Points, in no order, along strands that fork, close into loops and pass close to each other.
Points whose rows are less than 60.8 apart are linked; no others are. Some points are linked to none.
z870: [-18   6 -10 -33 -19   4  45  19  -2 -23   6 -28  -7 -13  12   7   2   1
 -22   7  -9 -22]
z502: [-18   4  10  15  11  12   7 -30 -18  22  13  17  -1 -11  16  13  -3  27
 -16 -13  -7 -27]
z519: [  3  18  -3 -15  14 -34 -13  16   1 -35   1   4  14  -3   1   0  -4  -2
   1  -2   5  22]
z349: [ 37  16  -4  -1  18 -34  -9  26   9 -28 -19  14   9   0   5  -3 -24   6
  11   0  16  23]
z855: [ -8 -15  26  20 -18  18  -8  -4  -3  18 -17  -4  -9  -3  23  27  -4  -1
 -37   1  -3 -14]
z584: [ 24   8   6   6  13 -23  -5  13   5  -1 -14  22  -1  -7   8  -1 -35   8
  12  -7  16  17]
z541: [  5   5   1  14   6  27  33   7  -6  27   7  -1 -31 -17  18   6  -5   8
 -15  -1  -1 -28]
z504: [  0  25  -4   2  13  11   5  25   9  -8  -4 -26 -24 -24  -5   0  10 -15
   1  12 -11  -1]
z638: [-13   1  22  11  -3 -15 -36  -8 -18   8 -23  39   1   0  -5  27 -23   8
  -3  -9   1  15]
z621: [  0  41  -5   2  36  -7  -7  -1  -2 -15   8   5 -18 -35   1  16  10   9
   1  -2  -6  -1]
z933: [-16 -37   4   0 -33   3 -22 -28   4   5  11   2  17  38  -3   5  15 -19
  -6  -1  -1  16]
z761: [ -1  -5 -18  18  -2  -6 -24  -3  -3   4  24  14  10  39   2  -4  40 -15
  -5   1   0  13]
z215: [ -6  36  -2  -5  35 -25 -26   4   0 -26   4  14  -1 -21 -10   7   7   8
  13  -1  -2  17]
z745: [ 16   4  24   8  13 -16 -37  -1 -15   2  -2  27  10  20 -14   0   1  -6
  -3  27  34  -3]
z755: [-12 -21   1   8   1   8 -18 -24 -23  42  18  22   9  17 -12 -23  15 -19
   3   6   2  20]
z403: [ 23  14 -11  -8  11  -7  44  26  12 -11   3 -20 -16 -18  23 -13 -19  -3
  -1  -2   6  -5]
z262: [-32 -19 -10 -22 -12   6 -10 -25  -7  13  14   3  27   7 -33 -28   9  -9
  30 -11 -14  22]
z890: [ 14 -24   5  30 -15  16  -9  -5   8  15 -10  -7  -3  20  24  17  14   2
 -21  -3   3 -15]
z737: [ 34   5 -20  18   5  -7  -5  28  14 -11 -38   1  -8  -5 -14  19   2  27
  37   0  -9  -5]
z177: [-34 -11 -14  11  -8  13 -14 -15  -9  18   6  13   0   4  -3  15  20   8
  10 -15 -21   0]
z456: [-12   2  19  -4   8 -27 -29  -7 -16  -6 -22  43   9  -6  -7   7 -38  -1
   5 -19   7  32]
z988: [-25   9  -5  -7  16   2   7 -27 -34  23  23  29   8 -11  -3   2  12  27
 -10   0  -2 -14]
z845: [-32 -16 -16 -13 -28  24  29   8  -8  18   5  -4 -10  -1   3   9  12   2
  -9  -1 -17 -12]
z948: [  8  -7  23 -15   5 -31  -8 -29  -8 -25  10  18  28  20  11   2 -17  23
  -1  -2  29 -24]
z495: [ -6  15  11 -14  24 -22  -8 -10 -27   5  -6  53   8  -9 -18 -24 -39  -2
  11  -9  17  34]
z626: [-16  -4  11 -11  -1  12  14  -8  -3  29  -8   2  -1 -31  -9 -15 -32  -1
  17 -12  -7   8]
z711: [-11  27  14   2  26  17   1   4  17 -16 -12 -35 -25 -31  14  -5  -9 -19
 -10 -16 -13  -4]
z692: [-40   9 -20 -14  -5  11  -4   2  -7  11  26  -6   3  -6 -30  -6  35  -8
  14   9 -25   6]
z776: [  9  25  -4  -1  26   3  29  -6   6  10   1  20 -22 -44   4   0 -42  19
  20 -28  -4   4]
z742: [ -1   0  -2  -7  -3 -14   9   7 -13   1   7  16   3   1  17  15  -4  14
 -17  -3   5  -3]
z517: [ 45  -3 -26  22 -17  10   3  30  19 -21 -12 -40  10  26 -11  -9  34 -15
  -7  31 -19   0]
z155: [-35  -6  -7 -17 -18   6 -25  -5  -4  11  20  -2  21   9 -36 -15  23 -22
  10   9 -17  19]
z399: [ 15   1 -24   5 -14  20  30  32  21 -34 -35 -50 -25   9   0   2  17 -13
  -6   1 -25 -15]
z376: [-31 -15 -16  -4  -7  30  28 -13  11   3   2 -17 -16  -2  25 -13  -6 -24
  -8 -40 -23  16]
z565: [-18  10  -5 -21 -19   6  18  18  13 -37  -5 -43  -5  -6   2   7  13  -2
 -10  10 -16 -25]
z194: [-13   0 -14 -19 -12  -2  29  13  -7  -4  13  -5  -1  -6   8  10   5  15
  -3   3  -3 -17]
z588: [ 12  16   7 -20  16 -19   5  13 -16  13   3  42   5 -12 -19 -29 -41  -3
  17  15  30  27]
z190: [ -4 -14  -4   6 -40  17 -14  17  21  -5 -17 -34   1  15 -20  12  19 -15
   6   9 -17  -1]
z715: [ 17  13  -4 -15   8 -25   2  33 -18   3   1  44  -1  13 -26 -16 -20  -2
  21  30  38  11]
z828: [-29   8  12  -9  20  -9  -8 -30 -50  24  12  46  14  -8  -9  -8   1  11
 -19   2   0   7]
z6: [ -8   6  18  26   8  11 -37  -2  23  -6 -34 -26  -9 -19   2   9  -2 -14
   4 -14 -12   3]
z185: [  8  14   7  28  21  23 -12   4  27 -20 -31 -36 -26 -18  13   7  -2  -8
   1 -27 -17 -12]
z589: [  1   7 -34  -2   5 -11  10   6  25 -32  20 -20   5   9  10 -14  18  -5
  19 -22 -16   9]
z298: [ 11  -6  20  -8   2  -2   6   4  -3  30  10   5   3 -10  -9 -21 -22  -5
   7  24  21   5]
z5: [ 18  11  -9  -7  -3 -15  12  32 -15  21   5  22  -5   0 -23 -10  -3  10
  24  43  23  -6]
z282: [ 12 -35   0 -21 -32 -13  -3  -7  -3  -7  24   2  24  49 -20  -3  16 -12
   0  20  23  -4]
z189: [ -5  39  -4  -8  33  -1  15 -17  -6   4   8  32 -19 -45 -15  10 -22  35
  19  -9  -4  -9]
z846: [ 40  15   9  17   4  -5  -6  17  20  -9 -41  -8  -5 -15  -6   9 -18  30
  25  22  11 -18]
z665: [ 13 -17  12  -5 -17  -1  -5  -5  20 -11  10 -35  12  13   5  -9   6 -17
  -3  13  13  -3]
z934: [  5   2   8 -13   8   4  45   1   4   7  14 -13  -4 -21  23 -22 -31   1
  -9  -9   7 -13]
z689: [ -7 -12  -8 -11   5 -28  -2 -19  -5 -22  21  17  27  23  22  -9  -4   4
  -2 -27   5  12]
z196: [ -5 -23  28 -13  -7 -13 -14 -40 -16  -1  12  14  25  17  -2   0  -8  10
  -6   6  24 -16]
z671: [-12 -52   8 -15 -34   3 -11 -37  -3  12   8   4  21  32 -23  -3   0  -5
  21  -9   6   6]
z959: [ -7 -13  26 -24  -1   3  26 -29  -1  12  11 -11  20 -21  14 -27 -34  -1
 -14 -11   6  -3]
z86: [ 48 -13  17   3   4 -14  -8  -1  15 -10   7 -23  14  19   5 -18   6 -10
  -2  29  34  -5]
z868: [  0   6  13  22   1  -4 -33   6  -9   7 -31  21  -7  -7   1  37  -4  10
 -15   0  -4   8]
z556: [ 28  -5  26  -4   0 -13  -9   4  -8  17   6  17   6   9 -12  -9 -16  -3
   0  37  43  -4]
z406: [ 33 -12 -19  15 -26   0  -8  21  10  -7   2 -17  13  37 -17  -1  33   1
   9  25   0  -8]
z303: [ 21  30 -11 -13  15 -21  25  33   2 -14   2  -3 -14 -27   5   1  -9  10
   2  18   8   2]
z840: [  8  -4  -8  -5 -13   2  22  28  -5  33   8   4 -11  -7 -12  -8  -4   0
  14  27   9  -3]
z687: [ -7  -5  38 -20  -3 -11 -18 -23 -23  15 -13  36  15  -1 -29  -7 -35  -2
   3  14  26   9]
z180: [ 24   2  -3  30  21 -13 -32  -4   3  -8  12   5  15  31   7 -10  29  -7
  -1   5  15   3]
z147: [-23  11 -22 -10 -10   4   1  24 -16  13  19   5  -9  -4 -21  11  32  -9
  -9  24 -13   8]
z897: [-11  -4  -9   5   8  31  32   2  13   5  -1 -22 -35  -6  30 -12 -14 -28
 -14 -37 -15   4]
z162: [ 13 -35   8 -17 -18  -9   5 -14 -13  16  30   9  16  35  -8 -16   4 -13
  -5  18  30   3]
z551: [-34  -9 -11  -8  -9  23  15 -18  16 -10  12 -25  -3  10  17 -10  14 -12
  -4 -22 -19  -8]
z222: [  6   1 -34  -4  -7  28  39  35  13 -16 -25 -32 -50   1   4  15  10 -20
 -10 -16 -27  -3]
z396: [ -3  13 -25 -10   0  13  30  34   2  -2  -2 -15 -37 -17   0  13   8 -18
 -11  -1 -18   4]
z656: [  4  -9  -3   9   1 -18   5   0 -13   0   4  25  -1  10  38  15 -12   0
 -35 -22   1  20]
z887: [ 26  -9 -20   6 -21  11  16  21  28 -36 -22 -55   2  21  -1  -7  20 -12
   1  10 -19 -13]
z811: [ 11  19  22  13   4   4  -8   6  14   3 -26  -7 -10 -26  -7  10 -22  25
  23  15   8 -22]
z613: [  7 -12   1  28  -8  13 -17 -11  15 -10  -1 -17   9  28  30   9  36  -6
 -31   3  -3  -8]
z823: [ 28  11  13  19  24 -16 -43   6   5  -9  -3   6  11  17  -8  -9  13 -12
   7  21  24   8]
z66: [ 46  12   5  12  16 -19 -16  19  12 -16 -11 -13   9   8  -7 -13   8   3
  13  31  21  -2]
z223: [-11  46   4  -6  28   0   0  -1  -1  -9  -1   7 -23 -46 -12  18  -4  24
  13  14  -3 -16]
z53: [-30   2   4 -15  16  -1   5 -27 -38  26  12  28   9 -22  -1 -20  -5  -6
 -24 -11 -14  35]
z287: [-19 -11  36  -8  -2  -3 -10 -41 -24  12  10  11  23  -3   7   2 -10  11
 -30   8   8 -15]
z346: [ -1  -2  -9  11  10  33  43   4   5  23   3 -14 -39 -11  22  -8 -10  -6
  -5 -24  -8 -20]
z599: [ 24  15   1  12  19 -19  12   2   6   0  -9  32  -9 -18  16   8 -42  25
  12 -28   8  10]
z352: [-40 -10  -9 -13 -14  29  21  -2 -21  40   5   9 -11 -21  -8   3   5  -1
 -13  -5 -21   3]
z135: [  2  -3 -28   0   8 -21   0  -4  15 -26  22   2  18  24  19 -13   9   0
  15 -30  -6  17]
z360: [ -2 -26  -3  -8 -36 -11 -25 -17   5 -16  19   1  28  57 -16   8  30 -13
  -4   4   5   6]
z227: [ 36  10 -25  34  22  -9 -30  16   6 -20  -6   3   8  25  -1   5  38   4
  -2   2  -5  13]
z269: [-19 -10  27  12  -6  11  -8 -33 -13  16   6   3   8  -5  22  10  -3  10
 -28  -5  -1 -19]
z951: [ 20   6  -3  32  12  -3 -34  14   1  -3 -23   7  -3   5   4  23  17   4
 -12   2  -3  10]
z338: [-19  25  17 -25   9  -3  25  -4  -1 -20   1 -12  -5 -42  13   5 -30   7
 -23 -12  -8  -9]
z163: [-28  -4  -8  13 -15  15 -19  -3   6  -2 -13  -9  -4   0   0  30  21   4
   2 -14 -25  -5]
z14: [ -2  20  26  18  10   5 -33   5  11   9 -25  -7 -10 -30 -11   8 -17   1
  17  10   0   2]
z365: [  4 -27 -17   5 -50  13   0  13  15   5   0 -18   6  37 -11  14  29  -8
   3  11  -9  -7]
z83: [-20 -36   3 -14 -21  12  -4 -28   4  23   3  -6  20   4 -21 -23  -6  -8
  34 -16  -9  10]
z852: [ -5   3   7 -20  14 -28  -2 -20   0 -34  19   2  29   8  17  -7  -2  19
   0  -8  12 -15]
z39: [ -7   6 -27   1   3  13  21   4  23 -29   7 -31 -12   7  19  -5  21  -8
   1 -24 -17  -7]
z662: [ 18   1  11  22  -1  24   9  10  12 -11 -36 -31 -20  -5  16  23   2  17
 -14  -2  -8 -42]
z639: [-22  -6 -17  12   6   3 -17  -9 -19  26  25  25   3  19  -3  -5  32 -10
  -2  -2  -7  16]
z359: [ -1 -13  -3  12 -27  10 -21  15  15 -10 -35 -18   0   6 -11  34  13   7
   8  -2 -20  -8]
z898: [ 16 -14  10   2 -11   6  11   3  25 -16  -8 -37   2   4  22  -5  -5  -3
  -1  -2   4 -18]
z454: [-21  13  -4 -20  13  13  28 -17  -8  18  -5  15 -13 -50 -13  -3 -33  14
  14 -33 -21  12]
z787: [  3 -33   2   2 -14  10   5 -16  -3  34  29   3  10  25  -1 -24  10 -18
   2  11  16   8]

A piece is all that can be reached along the links. How many separate loops has the piece of each point below (a circle has one, a figure eight two, a Y none), and how many tips (points with one link)?
z689: loops 0, tips 3
z190: loops 1, tips 3
z189: loops 1, tips 1
z352: loops 0, tips 3
z303: loops 0, tips 2

A tip is a point with one link. Name the tips that can be reached along the links from each point below, in the order of the rows.
z715: z737, z147, z898
z776: z626
z287: z541, z613, z53
z845: z565, z656, z352
z934: z959, z303

Name the points in between on the shortest way along the links from the first point to the second, in order.
z162, z456: z787 > z755 > z639 > z761 > z180 > z227 > z951 > z868 > z638
z406, z755: z365 > z190 > z359 > z163 > z177 > z639
z541, z135: z346 > z897 > z376 > z551 > z39 > z589
z14, z399: z6 > z185 > z711 > z504 > z396 > z222
z282, z147: z360 > z933 > z671 > z83 > z262 > z155 > z692
z346, z53: z897 > z376 > z551 > z39 > z589 > z135 > z689 > z852 > z948 > z196 > z287 > z269 > z502 > z988 > z828
